A landscape with many valleys, sampled at points; each row gives a point and its height.
From any point a ball rolls to the lowest of the 2 points nearest to it. It stops when none of these is lower. Distance is the straight distance between rows; heights are no part of it.
<146>: [.02,-.13,-.30,.24,.37,.40,-.20,-.18,-.23,-.13,-.26,-.21,-.19,.21,.22,.21,.40,-.10,-.16,.02,.01,.15,-.49,-.16,.09,.14,-.10,-.22,.02,.33]  height 384
<570>: [-.10,-.05,.60,.07,-.13,.16,-.27,-.01,-.02,.30,.13,.22,.20,.08,.22,.06,-.34,-.13,.02,-.12,.07,-.04,.25,-.08,.05,.00,.14,-.03,-.05,-.25]  height 258
<631>: [.03,.19,.18,-.14,-.12,.10,.17,.16,.12,.09,.38,.30,.06,-.47,.39,.13,-.28,.05,.21,.14,.13,-.12,.27,.06,.04,-.03,.38,.12,-.03,.00]  height 482
<338>: [-.09,.04,.16,.13,-.27,-.12,.23,.04,.10,.04,-.01,-.16,-.03,-.19,.34,-.33,-.14,-.27,-.01,.21,.21,-.08,-.21,.22,-.16,-.04,-.04,.09,.10,.27]  height 413
<494>: [.00,-.16,-.06,-.15,-.05,-.02,.22,.01,-.12,-.15,-.02,.26,.43,.04,.29,.34,-.16,.29,.07,.12,-.29,-.05,.02,-.21,.00,.15,-.14,-.25,.45,.35]  height 517
<238>: [-.20,.00,.46,.12,-.29,-.18,-.12,.25,.14,-.02,-.24,.23,.41,-.23,-.03,-.47,.04,.01,.26,.19,-.04,-.12,.23,.17,-.09,-.11,.25,-.04,-.43,-.20]  height 532
<327>: [-.09,.14,.51,.09,-.33,-.04,-.34,.10,.22,-.09,-.22,.11,.41,-.01,-.15,-.13,-.50,-.10,.44,-.26,-.21,-.14,.35,-.27,-.13,.06,.08,-.05,.08,-.12]  height 455
<1242>: [-.08,.13,-.15,-.47,-.09,-.02,.31,.35,.18,-.32,.02,.03,-.13,-.08,.11,.12,.12,.05,.15,.45,.12,.04,.27,.20,.22,.03,.04,-.14,.01,.19]  height 195
<730>: [.02,-.01,-.12,.04,.00,.16,.04,-.16,-.17,.00,-.15,.28,.19,.08,-.27,-.03,-.07,.37,-.19,-.24,-.37,.19,.21,-.19,-.17,-.11,-.27,-.01,.34,-.35]  height 385
<408>: [.12,.36,-.37,.33,.12,.16,.08,-.19,.08,.06,-.07,-.35,-.64,.13,-.35,-.22,.06,-.07,-.25,.22,-.05,-.09,-.09,.03,-.03,.15,-.30,-.02,-.09,.23]  height 161
<919>: [.18,.24,.31,-.05,-.17,-.02,-.10,.36,.12,.20,.27,.21,.02,-.12,.19,-.31,-.43,.01,.00,-.35,-.07,-.07,-.05,-.02,-.33,-.11,.14,.22,-.03,-.02]  height 521
<760>: [.19,.11,-.16,-.17,.11,-.05,-.06,.15,.03,.03,.19,.32,.16,-.02,.20,.23,-.33,.22,.15,-.34,.18,.05,-.30,-.09,-.04,.15,.00,-.03,-.05,.40]  height 641
<131>: [.16,.18,-.57,-.08,.23,.38,.14,.10,.02,-.21,.03,-.21,-.58,-.06,.16,.16,.25,-.28,.02,-.12,.16,.12,-.31,-.10,.10,.04,-.02,.09,.14,-.02]  height 392
<776>: [.17,-.01,-.50,-.20,.17,.00,.15,-.03,-.36,.19,-.12,.01,-.20,-.10,-.33,-.06,.20,-.09,-.19,.31,-.12,.04,-.03,-.04,-.24,-.36,-.29,-.07,.29,.04]  height 363
<261>: [-.05,.03,.03,.00,.00,-.29,.22,.14,.26,-.58,-.49,-.07,.26,-.21,-.39,-.33,-.15,.15,-.13,.16,-.03,-.09,.24,-.14,.01,.47,-.01,-.34,.12,-.16]  height 199
<1284>: [.08,-.21,.34,.07,.01,.11,-.09,-.10,-.26,.47,.22,.15,.04,.01,.18,.14,-.19,-.05,-.19,.15,.13,-.08,-.06,-.02,-.05,-.07,.20,-.02,.03,-.15]  height 289
<1014>: [.07,-.15,.07,.06,-.06,-.20,-.03,.32,.19,.04,.24,-.19,-.18,.07,-.15,-.62,.36,-.29,-.15,-.21,-.11,.08,-.29,.31,-.29,-.17,.06,.39,-.23,.00]  height 387
<343>: [-.03,-.12,-.24,.38,.08,.06,-.08,-.31,-.09,-.02,-.24,-.08,-.13,.02,-.03,.02,.19,.04,-.03,-.19,.20,.07,-.57,-.06,-.08,.12,-.07,.02,-.09,.11]  height 350
<594>: [.02,.01,-.04,.09,-.06,.14,.23,-.26,-.16,.14,.16,-.15,-.44,-.17,-.22,.33,.12,.01,-.06,.47,.23,-.13,-.12,.13,.19,-.02,.14,-.16,-.02,.08]  height 381
<1193>: [-.03,.18,-.33,-.02,-.12,-.19,.24,-.04,.13,-.10,-.11,-.43,-.16,-.14,.15,-.14,.00,-.35,.05,.08,.05,-.10,-.13,.11,-.13,-.24,.03,.11,.33,-.02]  height 386
<504>: [-.02,-.14,.20,-.09,.15,.01,-.25,.00,-.20,.08,.28,.09,.01,.29,-.09,.04,-.01,.27,-.07,-.08,.22,.06,-.09,.27,.09,-.02,.13,.16,-.31,.49]  height 215
<463>: [.20,-.01,-.04,-.02,.21,.05,-.17,-.19,.02,.43,-.07,-.06,.14,.34,.24,.17,-.02,-.45,-.16,-.04,-.12,-.11,.19,-.20,.20,.17,-.45,-.21,-.03,-.27]  height 113
<468>: [-.07,.09,.21,-.16,-.05,.38,.24,.18,.00,.01,.30,.35,-.06,-.16,.16,.07,-.30,.18,-.13,.12,.03,.20,.24,.03,-.09,-.09,.11,.00,.29,-.03]  height 501
<513>: [-.02,.02,-.31,.16,.35,.28,-.19,-.23,-.09,-.03,-.18,-.22,-.03,.23,.00,-.14,.18,-.10,-.33,-.37,-.07,.37,.02,-.06,.05,.05,-.49,.14,-.05,-.03]  height 158
<1191>: [-.11,.18,-.26,.02,.16,.22,.15,-.28,.09,-.30,-.19,-.19,-.20,.15,-.26,.32,.01,.13,.01,-.03,.19,.13,-.02,-.01,.31,.23,-.25,-.16,.16,.11]  height 323
<900>: [-.33,-.29,.27,-.23,.00,-.29,-.25,-.10,-.13,-.10,.12,-.03,.11,.32,.04,.09,.17,-.25,.26,-.32,.00,.02,.24,.07,.03,-.33,.11,.47,-.06,-.03]  height 281
<92>: [.03,-.01,-.08,-.31,.14,.30,.13,.24,.04,-.05,.21,.09,-.28,.07,.18,.44,.31,.19,-.09,.27,.04,-.02,.22,.15,.38,.03,.17,-.21,-.03,.04]  height 127
<1299>: [.17,.18,.09,-.08,-.25,-.23,-.07,.07,-.08,.19,.00,.03,.34,-.07,-.02,-.05,-.72,-.16,.24,.09,.04,-.18,.04,-.14,-.16,.06,-.09,-.18,.26,.28]  height 566
<591>: [-.25,.07,.54,.14,-.18,-.18,.12,.00,.19,-.30,-.33,.09,.50,-.33,-.09,-.42,-.28,-.01,.27,.30,.11,-.22,.29,.07,.01,.10,.23,-.13,-.17,.02]  height 511
<1113>: [.16,.05,.04,.22,-.22,-.25,-.07,.22,.16,.24,-.17,.32,.25,-.32,-.07,-.33,-.11,.28,.17,.05,-.02,-.23,-.12,.06,-.16,.04,.19,-.18,-.40,-.13]  height 555
<670>: [.06,-.04,-.35,-.07,.21,-.06,.10,.09,.03,-.04,-.49,.18,-.04,-.02,-.20,.00,.20,-.29,-.05,.22,-.07,.11,-.13,-.35,-.16,.19,-.49,-.40,.12,-.22]  height 320
<922>: [.35,.17,-.19,-.06,.08,-.01,-.28,.05,-.25,.34,-.06,-.04,.13,-.06,.20,-.17,-.32,-.38,-.03,-.38,-.04,.03,-.25,-.26,-.25,-.16,-.15,.10,.14,-.19]  height 661
<232>: [.19,.16,-.07,-.13,.14,-.20,.35,-.45,-.09,.25,.14,.07,.05,.00,-.22,.33,-.13,-.07,.09,-.24,-.07,-.07,-.13,-.08,-.02,-.06,-.28,.13,.31,-.23]  height 420
<225>: [.04,.01,-.11,.19,.01,-.34,-.26,-.16,.20,.18,-.05,-.20,.10,.25,-.04,-.20,-.15,.16,-.16,-.20,-.04,-.21,.21,.18,.05,.10,-.15,.12,-.34,.17]  height 229
<577>: [.03,-.04,-.29,.05,.17,.21,-.02,-.15,.03,-.10,-.21,-.09,.06,.25,.49,.10,.06,.08,-.23,-.30,-.14,.07,.07,-.08,.10,.13,-.37,.03,.21,-.04]  height 117
<77>: [.09,.17,-.26,.00,-.05,-.36,.23,-.11,.17,.14,-.12,-.21,-.03,-.18,-.32,-.09,.12,-.17,-.05,.05,-.24,-.21,.05,.01,-.25,-.31,-.05,-.05,.28,-.46]  height 362
<809>: [-.01,.03,.01,.02,-.08,-.12,.17,-.07,.09,-.15,.15,.27,.34,-.31,.40,.30,-.08,.31,.43,-.02,.13,-.08,-.22,.05,.11,.20,.17,.02,-.10,.50]  height 620
<1223>: [.11,-.23,-.11,-.02,-.16,-.15,.15,-.06,-.05,.18,.04,.18,.07,.02,.65,.20,.18,.04,.03,-.05,-.30,-.22,-.03,-.14,-.11,-.05,.04,.11,.21,-.26]  height 369
<1081>: [.15,-.11,.28,-.24,.17,-.03,.12,-.15,-.18,.07,.47,.09,-.31,.04,.07,.41,.10,.44,.00,.05,.00,-.23,.01,.01,.16,-.12,.45,.50,-.06,-.06]  height 376
<866>: [-.15,.23,.06,.13,-.03,-.28,.05,-.14,.29,-.20,-.13,.08,.18,-.15,-.26,-.12,-.12,.23,.27,-.41,.12,-.07,-.13,.10,-.10,-.06,.18,.14,-.04,.05]  height 571
<135>: [-.14,-.12,.36,.04,-.30,-.07,-.39,.23,-.12,.01,-.20,.10,.39,.21,-.53,-.09,-.19,.02,.31,-.12,-.27,.39,.13,-.22,-.25,.14,-.31,-.15,-.08,-.13]  height 160
<622>: [.07,.08,.06,.03,-.13,-.11,.52,-.07,.28,.12,.08,.23,.07,-.09,.00,.11,.03,.15,.09,.17,-.05,-.07,-.04,.14,.05,.25,-.27,-.15,-.03,.07]  height 172
<727>: [.18,.13,.12,-.24,-.14,.20,.04,.38,.01,.16,.31,.30,-.03,.06,.35,-.07,-.37,.11,-.13,-.14,-.23,.08,.19,-.05,-.22,-.04,-.10,.11,.20,-.04]  height 510
<45>: [-.11,-.16,.39,.28,-.32,-.12,-.04,-.06,.12,-.01,-.30,.20,.52,-.06,.10,-.18,-.36,.08,.18,.07,.00,-.29,.30,-.17,.10,.29,.04,-.20,.01,-.04]  height 481
<789>: [-.03,-.29,-.16,-.08,.02,.09,-.13,.11,-.32,.02,-.19,.33,.17,.10,-.28,.05,.07,.37,-.23,.20,-.29,.16,.15,-.17,-.16,-.09,-.21,-.27,.16,-.03]  height 373
<1314>: [-.03,-.08,-.11,-.14,.13,.35,.02,.09,.06,.00,.09,-.06,-.34,.25,.05,.16,.30,.04,-.30,.09,-.04,.10,.32,.14,.21,-.05,-.07,.00,.02,-.24]  height 73
<1003>: [-.05,-.01,.32,-.07,.10,.09,-.44,.03,-.08,.17,.17,-.08,.10,.21,.28,-.05,-.42,-.25,-.17,-.34,.06,.01,.41,-.04,.07,-.12,.00,.25,-.02,-.13]  height 238
<220>: [-.17,.34,.37,.25,-.08,-.08,.18,-.07,.47,-.24,-.09,.06,.33,-.20,-.25,-.29,-.32,.17,.03,-.33,-.06,-.02,.04,.01,-.18,.06,-.01,-.05,.15,-.13]  height 553
<1149>: [-.24,-.30,.35,.22,-.11,.29,-.16,.01,-.10,-.08,.06,-.12,-.02,.19,.22,-.02,.43,.09,-.06,.23,.12,.09,-.10,.26,.28,.12,.22,-.06,-.35,.18]  height 277
<133>: [.06,.01,-.26,-.34,.17,-.08,.00,.07,-.08,-.02,.14,.17,-.22,-.10,-.19,.38,.09,.15,.13,-.18,.15,-.04,.09,.03,.10,-.27,.28,.09,.05,-.17]  height 314
<481>: [-.01,.04,-.37,-.04,-.04,.10,.36,-.16,.09,-.30,.17,.04,.04,-.20,.27,.50,.10,.32,.07,.13,-.18,.09,-.05,-.06,.11,.27,-.11,-.03,.37,.36]  height 489
<15>: [-.01,.00,.11,-.07,.00,.20,-.14,.31,.10,-.09,.22,-.01,-.18,.15,.25,-.31,-.03,.05,-.14,-.15,.23,.08,.04,.29,.13,.02,.10,.23,-.23,.30]  height 189
<1087>: [.18,.19,.24,-.05,-.02,.23,.57,.12,.21,.06,.42,.24,-.07,-.15,.21,.07,.19,.08,.13,.11,.07,.06,-.27,.36,.22,.29,-.18,.10,-.33,.27]  height 88
<881>: [.12,.43,.25,.11,-.16,-.03,.07,.18,.32,.12,.07,.09,.18,-.17,-.11,-.22,-.40,-.08,.04,-.37,-.11,.08,-.27,-.09,-.37,.03,-.12,-.06,.18,-.22]  height 537
<986>: [-.22,.05,-.32,.02,.21,-.08,-.30,-.02,-.11,-.25,-.32,-.34,.06,-.20,-.40,-.14,.03,-.23,-.02,-.11,.26,.25,-.10,-.09,-.14,-.31,.16,-.05,.08,-.16]  height 118
<950>: [-.05,.15,.29,.04,-.21,-.21,.20,.33,.30,.03,.03,-.04,.08,-.14,-.01,-.59,.17,-.25,-.01,.09,.01,.01,-.26,.31,-.28,-.11,.00,.01,-.15,.01]  height 397
<491>: [.05,.54,.27,-.17,-.03,-.09,-.15,.37,.41,-.11,-.03,-.09,.29,-.01,-.24,-.13,-.50,-.28,.19,-.33,.05,.10,-.12,-.11,-.21,.07,-.16,-.25,.12,-.03]  height 551
<1020>: [.14,.17,-.48,-.02,.15,-.22,.24,.04,.05,.01,-.34,-.14,-.22,-.23,-.40,-.26,.21,-.28,-.17,.28,-.19,-.05,-.14,-.13,-.36,-.18,-.29,-.20,.27,-.16]  height 347
<959>: [.10,-.20,.21,.05,.05,.14,.29,-.16,-.04,.15,.27,-.03,-.28,.23,.18,.21,.46,-.09,-.09,.06,-.10,-.02,-.44,.14,.12,.12,-.04,.12,.01,.07]  height 203
<880>: [.15,-.05,-.19,-.06,.28,.09,.04,.07,.19,.30,-.03,.00,-.27,.29,.08,.14,.31,-.32,-.21,.15,-.05,-.12,.21,-.01,.16,.12,-.31,-.18,-.14,-.19]  height 112
<573>: [.02,-.07,.05,-.12,.17,.10,-.33,.14,.08,.05,.21,-.23,-.17,.27,.45,-.05,-.10,-.14,-.19,-.19,.23,-.10,.34,.16,.28,-.01,.21,.29,-.21,.00]  height 216
<666>: [-.27,.07,.28,.15,.02,-.29,-.34,.24,.24,-.18,-.07,-.22,.43,-.09,-.44,-.51,-.08,-.08,-.03,-.05,-.01,.26,.02,.02,-.33,-.10,.05,-.16,-.34,.09]  height 207
<599>: [-.04,.15,-.39,.09,.12,-.16,.25,-.29,.16,-.33,-.40,-.31,-.05,-.07,-.60,.04,-.07,.00,-.04,.10,.10,-.10,.08,-.07,.19,.22,-.26,-.23,.22,.03]  height 288
<785>: [.17,-.17,-.10,.21,.29,.05,-.30,-.27,-.19,.45,.01,-.04,-.17,-.14,-.14,.24,-.02,-.04,-.25,.05,.28,-.16,-.10,-.08,.09,-.03,.15,-.14,-.22,-.27]  height 324
<1320>: [.01,.28,-.01,.00,-.37,.18,.27,.00,-.07,-.21,.42,-.21,-.49,-.16,.21,-.06,.02,.09,.18,.17,.05,-.07,-.13,.23,.15,-.04,.37,.38,-.05,.17]  height 311
<1202>: [-.22,-.50,.20,-.15,-.06,-.18,-.27,.08,-.20,-.12,.31,-.31,-.10,.35,.10,-.10,.41,-.38,.13,-.13,.07,.11,.03,.24,.19,-.17,.12,.48,-.23,.15]  height 290
<1259>: [.11,-.31,-.05,.07,.13,-.13,-.18,.12,.08,.42,.10,-.03,-.12,.26,-.05,-.14,.36,-.38,-.19,-.09,-.25,.09,.19,-.08,.00,.06,-.25,.05,-.40,-.47]  height 141
<200>: [.23,-.13,-.12,.15,.35,.22,-.09,.00,-.09,.39,.13,.09,-.49,-.17,-.16,.24,.27,-.13,-.15,.26,.29,-.17,-.28,-.04,.13,.06,.18,-.24,-.26,-.02]  height 352
<158>: [-.20,-.26,-.32,.06,.00,-.12,-.28,-.08,-.24,-.17,-.27,-.24,.06,.19,.25,-.07,.14,-.15,.08,-.15,.17,.13,-.32,.01,-.05,-.10,-.07,.12,.03,.37]  height 319
<248>: [-.17,-.07,-.10,.13,-.04,.09,-.37,.04,.02,-.20,-.30,.15,.22,-.19,.10,-.21,-.42,.21,-.02,-.09,.03,-.14,.43,-.26,-.13,-.11,.35,-.02,.11,.01]  height 192
<147>: [-.05,.11,.19,.10,-.04,-.09,.08,-.15,.15,-.05,.05,.17,.06,-.11,.07,.08,-.02,.28,.32,-.24,.27,-.15,-.06,.20,.19,.06,.23,.16,-.33,.07]  height 592
<527>: [-.02,-.12,-.17,.15,.30,.05,-.33,-.06,-.06,.20,-.15,.01,.17,.24,-.31,-.04,-.02,-.08,-.22,-.13,-.02,.33,.07,-.16,-.02,.13,-.38,-.22,-.28,.04]  height 179
<432>: [.33,.18,-.25,.14,.29,.28,.18,-.33,-.18,.24,.22,-.23,-.69,.25,-.08,.06,.13,.02,-.38,.15,-.13,-.12,-.14,-.02,.04,.12,-.26,.20,-.01,.16]  height 119
<639>: [.08,-.03,-.11,.12,-.20,-.26,.25,-.27,.15,.16,.11,-.12,-.10,-.18,.62,.12,-.04,.04,.08,-.03,-.07,-.35,.05,.02,.00,.02,.16,.33,.10,-.15]  height 414
<400>: [.15,.02,-.05,-.23,-.27,-.27,.07,.34,-.06,-.11,-.22,.14,.30,-.14,-.12,-.21,-.51,.03,.17,.35,-.10,-.07,.08,-.24,-.24,.20,-.08,-.31,.24,.23]  height 552
<571>: [.02,-.48,.15,-.07,.04,-.06,-.24,-.01,-.36,.23,.06,.15,.21,.25,.47,.22,.33,.03,-.11,.01,-.40,-.10,-.08,-.12,-.07,-.20,.24,.06,.10,-.14]  height 329
<114>: [-.04,.35,-.07,.27,-.25,.23,.12,.01,.13,-.20,-.07,-.34,-.48,.08,-.27,-.38,.10,.06,-.15,.41,.03,.03,-.08,.20,.15,.20,-.14,-.10,-.31,.25]  height 202
<1227>: [.07,.15,-.16,.11,-.20,-.23,.17,-.05,.29,.01,.06,-.04,.12,-.45,.43,-.06,-.33,.06,.20,.10,.02,-.37,.31,.00,-.01,-.01,.32,.12,.09,.10]  height 452
<339>: [-.12,-.15,.10,.10,.05,.16,-.20,-.09,.06,.06,-.18,-.04,.27,.30,.50,.05,.01,-.27,-.18,-.31,-.13,.14,.18,-.15,.15,.15,-.39,-.05,.09,-.31]  height 68
<1206>: [-.02,.23,.41,-.06,-.14,-.03,-.40,-.10,-.05,.11,-.06,-.12,.32,.09,-.20,.02,-.50,-.31,.32,-.43,-.28,-.05,.41,-.26,-.18,-.23,-.04,.17,.25,-.32]  height 440
<560>: [-.11,.35,-.07,-.04,-.28,.12,.35,.17,.23,-.40,.00,-.17,-.24,-.32,.03,-.17,.04,.25,.13,.37,.00,-.02,.21,.26,.15,-.01,.22,.04,-.03,.05]  height 256
<938>: [-.07,-.12,-.09,.08,-.04,.13,.37,-.08,.04,-.28,-.01,.17,.04,-.42,.11,.48,.23,.40,.09,.39,-.07,.04,-.21,-.06,.18,.29,.13,-.32,.14,.18]  height 456
<1252>: [-.03,-.17,-.14,-.42,-.02,-.06,.12,.15,-.12,.08,-.10,.19,.05,.10,.02,.38,.30,-.31,.16,.20,-.08,.02,.09,-.13,.05,-.21,-.11,-.25,.27,-.37]  height 267
<99>: [-.38,.03,.11,-.22,.02,-.23,-.17,.01,.10,-.18,-.08,-.21,.06,.03,-.27,.01,.03,-.33,.25,-.03,.20,-.01,.38,.13,.07,-.41,.30,.11,.07,-.13]  height 264
<203>: [-.19,.27,.20,.00,-.04,-.18,.19,.11,.28,-.51,-.28,-.07,.24,-.59,-.06,-.28,-.12,-.03,.34,.22,.29,-.06,-.10,.05,-.07,.02,.42,-.18,-.04,-.09]  height 540
<805>: [-.06,.08,-.12,.06,.00,-.05,-.06,.20,.24,-.52,-.39,.08,.31,-.22,-.22,-.29,-.42,.35,-.11,-.06,-.10,-.16,.50,-.30,-.05,.19,.20,-.17,.23,.00]  height 107
<286>: [-.27,-.19,.56,.13,-.16,-.08,-.26,.00,-.08,.14,.12,.17,.33,.26,-.24,-.09,-.12,-.07,.07,-.36,-.12,.37,.00,-.02,-.16,.03,-.32,.09,-.21,-.05]  height 145
<58>: [.05,.10,-.07,.09,-.15,.42,.05,-.13,-.20,-.19,.38,-.29,-.53,-.01,.44,.32,.07,.08,-.01,.09,.03,-.06,-.21,-.02,.33,.08,.38,.17,.08,.06]  height 356
<615>: [-.04,-.26,.00,-.12,-.30,-.16,.23,.20,-.07,-.25,-.23,.31,.37,-.10,.24,-.11,-.21,.24,.09,.41,-.20,-.09,.16,-.19,-.12,.21,-.06,-.22,.28,.26]  height 536
<916>: [.02,.05,-.14,.12,.07,-.36,-.38,.10,.24,.20,-.13,-.13,.24,.14,-.37,-.25,-.11,-.07,-.09,-.19,-.07,.04,.12,-.04,-.12,.04,-.13,-.16,-.36,-.04]  height 201
<872>: [-.05,.08,.23,-.13,-.07,-.18,-.30,.37,-.01,-.01,-.19,-.12,.28,.06,-.66,-.38,-.27,-.21,-.01,.25,-.14,.41,-.01,-.15,-.40,.10,-.27,-.36,-.10,.02]  height 183
<716>: [.02,.09,.23,-.18,-.03,-.13,-.04,-.30,-.24,.19,.01,.07,.30,.20,-.23,.22,-.19,-.22,.24,-.32,-.16,.05,.15,-.15,-.02,-.19,-.25,.14,.29,-.38]  height 431
<722>: [-.08,.06,.07,.27,-.24,.21,.23,-.22,-.05,-.30,.01,.00,-.03,-.31,.11,.31,.21,.51,.27,.39,.01,-.22,-.03,.12,.47,.22,.29,-.19,-.23,.13]  height 401
<489>: [-.03,.11,-.15,-.13,-.10,-.16,.07,.29,.32,-.19,-.37,.17,.22,.08,.00,-.12,-.05,-.05,.14,-.15,-.11,.14,-.03,-.21,-.11,.25,-.36,-.25,.09,-.16]  height 275
<26>: [-.24,-.22,.60,.15,.06,.00,-.11,-.11,.00,.03,.27,.10,.03,.17,-.16,-.01,.13,-.06,.04,-.42,.23,.24,-.16,.17,.07,.02,.03,.36,-.30,-.11]  height 129
<1129>: [-.24,-.37,.18,.15,.14,.09,-.18,-.17,-.14,.09,.08,-.08,-.02,.07,-.13,.16,.35,-.30,.01,-.19,.24,.28,-.13,.02,.13,-.09,.16,.12,-.16,-.35]  height 106
<1325>: [-.16,-.31,-.14,.06,.23,.09,-.39,-.07,-.47,.12,-.06,-.11,.10,-.10,-.19,.00,.12,-.33,-.07,-.08,.23,.40,-.10,-.13,-.05,-.33,.12,.00,-.03,-.22]  height 79
<1329>: [-.05,.06,-.05,-.04,.10,.10,-.17,-.18,.05,-.12,-.02,.21,.06,-.04,.07,.14,-.36,.40,.03,-.27,-.03,-.21,.54,-.16,.04,-.15,.34,.17,.10,-.01]  height 242
<910>: [.11,.11,-.36,-.05,.14,.04,-.12,.04,-.08,-.01,.09,-.03,-.40,-.18,-.38,.05,.02,.29,-.04,-.10,.27,-.01,-.15,.13,-.01,-.20,.30,.08,-.15,.08]  height 343
<389>: [-.17,-.42,-.26,.00,.01,-.13,-.33,.05,-.19,-.05,-.03,-.37,-.08,.34,.17,-.06,.45,-.30,.01,.02,.01,.14,.01,.10,.13,-.10,-.01,.14,-.27,.22]  height 299
<782>: [-.15,-.04,.02,-.18,-.15,-.20,-.02,.21,.12,-.03,-.15,.10,.17,.10,.03,-.05,.02,-.20,.17,.01,.02,.05,.13,-.01,-.04,-.10,-.06,-.08,.08,-.14]  height 237
<1048>: [-.01,-.22,-.25,.10,.30,.36,-.02,-.08,-.21,-.15,-.30,.05,.01,.03,.17,.34,.40,.25,-.29,.08,-.25,.17,-.33,-.18,.07,.06,-.03,-.39,.26,.10]  height 415
<496>: [-.07,.04,-.19,.33,-.23,-.17,-.19,-.07,.13,-.12,-.21,-.23,-.07,-.04,-.01,-.38,.02,.39,-.07,.06,-.05,-.23,.18,.23,-.01,-.04,.22,.12,-.28,.19]  height 276
<1254>: [-.06,.37,-.50,.04,.02,.26,.13,-.12,.01,-.46,-.21,-.37,-.45,-.01,-.09,.06,.04,-.09,.06,-.09,.14,.21,-.30,-.12,.11,.06,-.13,.02,.22,.10]  height 359
<93>: [.18,.08,.07,-.16,.12,-.26,.17,-.21,.03,.42,.22,.19,-.11,.16,-.51,.20,.03,.02,.02,-.14,-.02,-.06,-.07,.05,-.06,-.02,-.18,.06,-.12,-.24]  height 410
<1196>: [.28,-.02,-.27,.12,.30,.48,-.01,-.01,.02,-.05,.19,-.24,-.58,.11,.50,.32,.34,-.18,-.12,-.10,.04,-.08,-.34,-.14,.32,.27,.16,.06,-.03,-.05]  height 404
<665>: [.20,-.15,.17,.02,.25,.36,.17,-.25,-.27,.23,.29,-.13,-.29,.21,.19,.08,.19,-.09,-.42,.00,-.10,.05,-.22,.05,.04,-.01,-.14,.30,.13,-.06]  height 164
<810>: [.15,-.14,.14,-.04,-.14,.04,.10,-.05,-.28,.06,.40,-.03,-.40,-.02,.02,.07,.25,.32,.04,.21,.06,-.22,-.18,.25,.12,-.13,.47,.37,-.25,.09]  height 349
<1011>: [.09,.15,.07,.06,-.01,-.12,.02,-.27,-.11,.29,.13,-.01,.17,-.10,-.28,-.04,-.63,.08,-.11,.08,.12,-.17,.13,.05,-.09,-.05,-.02,-.04,.21,.19]  height 574
<1274>: [.31,.03,-.38,-.29,.24,-.14,-.07,.01,-.26,.19,.11,.10,.00,.13,.14,.09,-.13,-.08,.01,-.39,.02,.01,-.37,-.13,-.18,-.13,-.20,.21,.10,.24]  height 652
<822>: [.15,.00,.40,-.27,.02,-.19,.15,-.09,-.02,.30,.43,.38,.05,.13,-.07,.45,-.06,.25,.20,-.08,-.05,-.19,.10,-.02,.10,.00,.17,.14,-.13,-.24]  height 398
<127>: [.07,-.20,.07,-.23,.24,.03,.07,-.23,-.35,.28,.16,.07,.03,.34,-.31,.14,.46,-.26,-.16,-.04,-.28,.26,.06,-.04,.00,-.22,-.44,.13,.06,-.39]  height 295
<355>: [-.03,-.08,-.25,-.25,.18,.18,-.19,.11,-.10,-.15,-.04,.29,-.02,.08,.08,.30,.00,.41,-.04,-.23,-.10,.03,.40,-.15,.07,-.19,.20,.00,.15,-.19]  height 280
<884>: [.02,.24,-.23,-.01,.05,.03,.00,.04,.03,-.06,.07,-.01,-.12,-.44,-.07,.04,-.37,.17,.09,.07,.45,.00,-.11,.06,.00,-.09,.38,-.04,-.03,.32]  height 382
<1240>: [.11,.02,.18,-.16,-.06,.20,.25,.28,.07,-.13,.38,.10,-.11,.04,.52,-.05,.11,.05,.05,.00,.14,.05,-.27,.33,.15,.15,-.07,.17,-.16,.60]  height 151
<395>: [-.08,-.09,-.04,-.12,.07,-.19,.26,-.10,.08,-.41,-.41,-.11,.11,.03,-.42,-.04,-.17,.03,-.13,.40,.17,-.03,.19,-.06,.21,.49,-.25,-.38,.12,.17]  height 252
<862>: [-.23,.04,.13,.20,-.28,.15,.08,-.09,-.02,-.21,-.05,-.18,-.22,.11,-.19,-.18,.26,.04,.08,.20,.22,.14,-.26,.26,.16,.13,-.01,.05,-.26,.20]  height 241
<73>: [.04,-.06,-.21,-.03,.07,-.03,-.19,.44,.12,.08,.05,-.18,-.14,.18,-.05,-.56,.13,-.29,-.38,.00,-.15,.20,.10,.13,-.29,-.15,-.16,.10,-.16,.11]  height 380
<769>: [.08,-.31,-.06,-.13,-.11,.06,-.05,.12,-.46,.16,-.01,.38,.16,.05,.11,.12,.13,.18,-.01,.10,-.30,.13,-.22,-.19,-.36,-.25,-.01,-.11,.28,-.03]  height 357
<371>: [.05,-.07,-.20,.01,.08,.03,-.09,-.06,-.22,.29,-.01,-.22,-.09,.13,-.11,-.34,-.01,-.21,-.43,.23,-.13,.11,.16,.11,-.21,-.22,-.28,.08,.06,.11]  height 374
<237>: [-.11,-.18,.44,.01,-.21,-.18,.33,-.23,.07,.15,.16,.10,.06,.29,.16,.11,.34,.06,.08,.07,-.08,-.13,-.12,.30,.11,.07,-.14,.15,-.13,.06]  height 226
<1107>: [.06,-.21,-.17,-.24,.32,.14,.08,-.02,-.28,.17,-.02,.16,-.17,.08,-.22,.39,.59,-.35,-.06,.11,-.06,.13,-.14,-.12,.06,-.22,-.17,-.19,.13,-.41]  height 285
<280>: [-.19,-.20,.21,.34,-.20,.22,-.03,-.26,-.14,-.18,-.09,-.03,-.01,-.07,.34,.17,.25,.45,.04,.26,-.02,-.17,-.10,.06,.22,.07,.43,-.09,-.05,.18]  height 334
<1203>: [.04,.40,.00,-.06,.01,-.30,.25,.21,.44,-.09,.03,-.08,.13,-.54,-.16,-.08,-.01,-.20,.36,.09,.27,-.14,-.16,.10,-.05,-.13,.35,-.19,-.13,-.23]  height 563
<1023>: [-.08,-.22,-.13,.31,-.18,.07,-.11,-.29,-.30,.01,-.11,-.12,-.09,-.04,.16,-.02,.01,.40,-.18,.24,-.01,-.20,-.01,.07,-.03,-.08,.22,.05,.09,.22]  height 321

Two balls start at each pair of points below. Name the first point that both come to, or write never.
<666> and <591> -> never
<146> and <131> -> never
<203> and <400> -> never

Call two points neighbours if one is among the 2 nearest of the other. Go from one point of each pair to the other, from neighbour to neighbour, staying as low as possible. Name the highest point that can't be avoided.
<1325> and <782> -> <99>
<1325> and <1314> -> <666>
<805> and <571> -> <730>
<339> and <1314> -> <463>
<1087> and <432> -> <237>
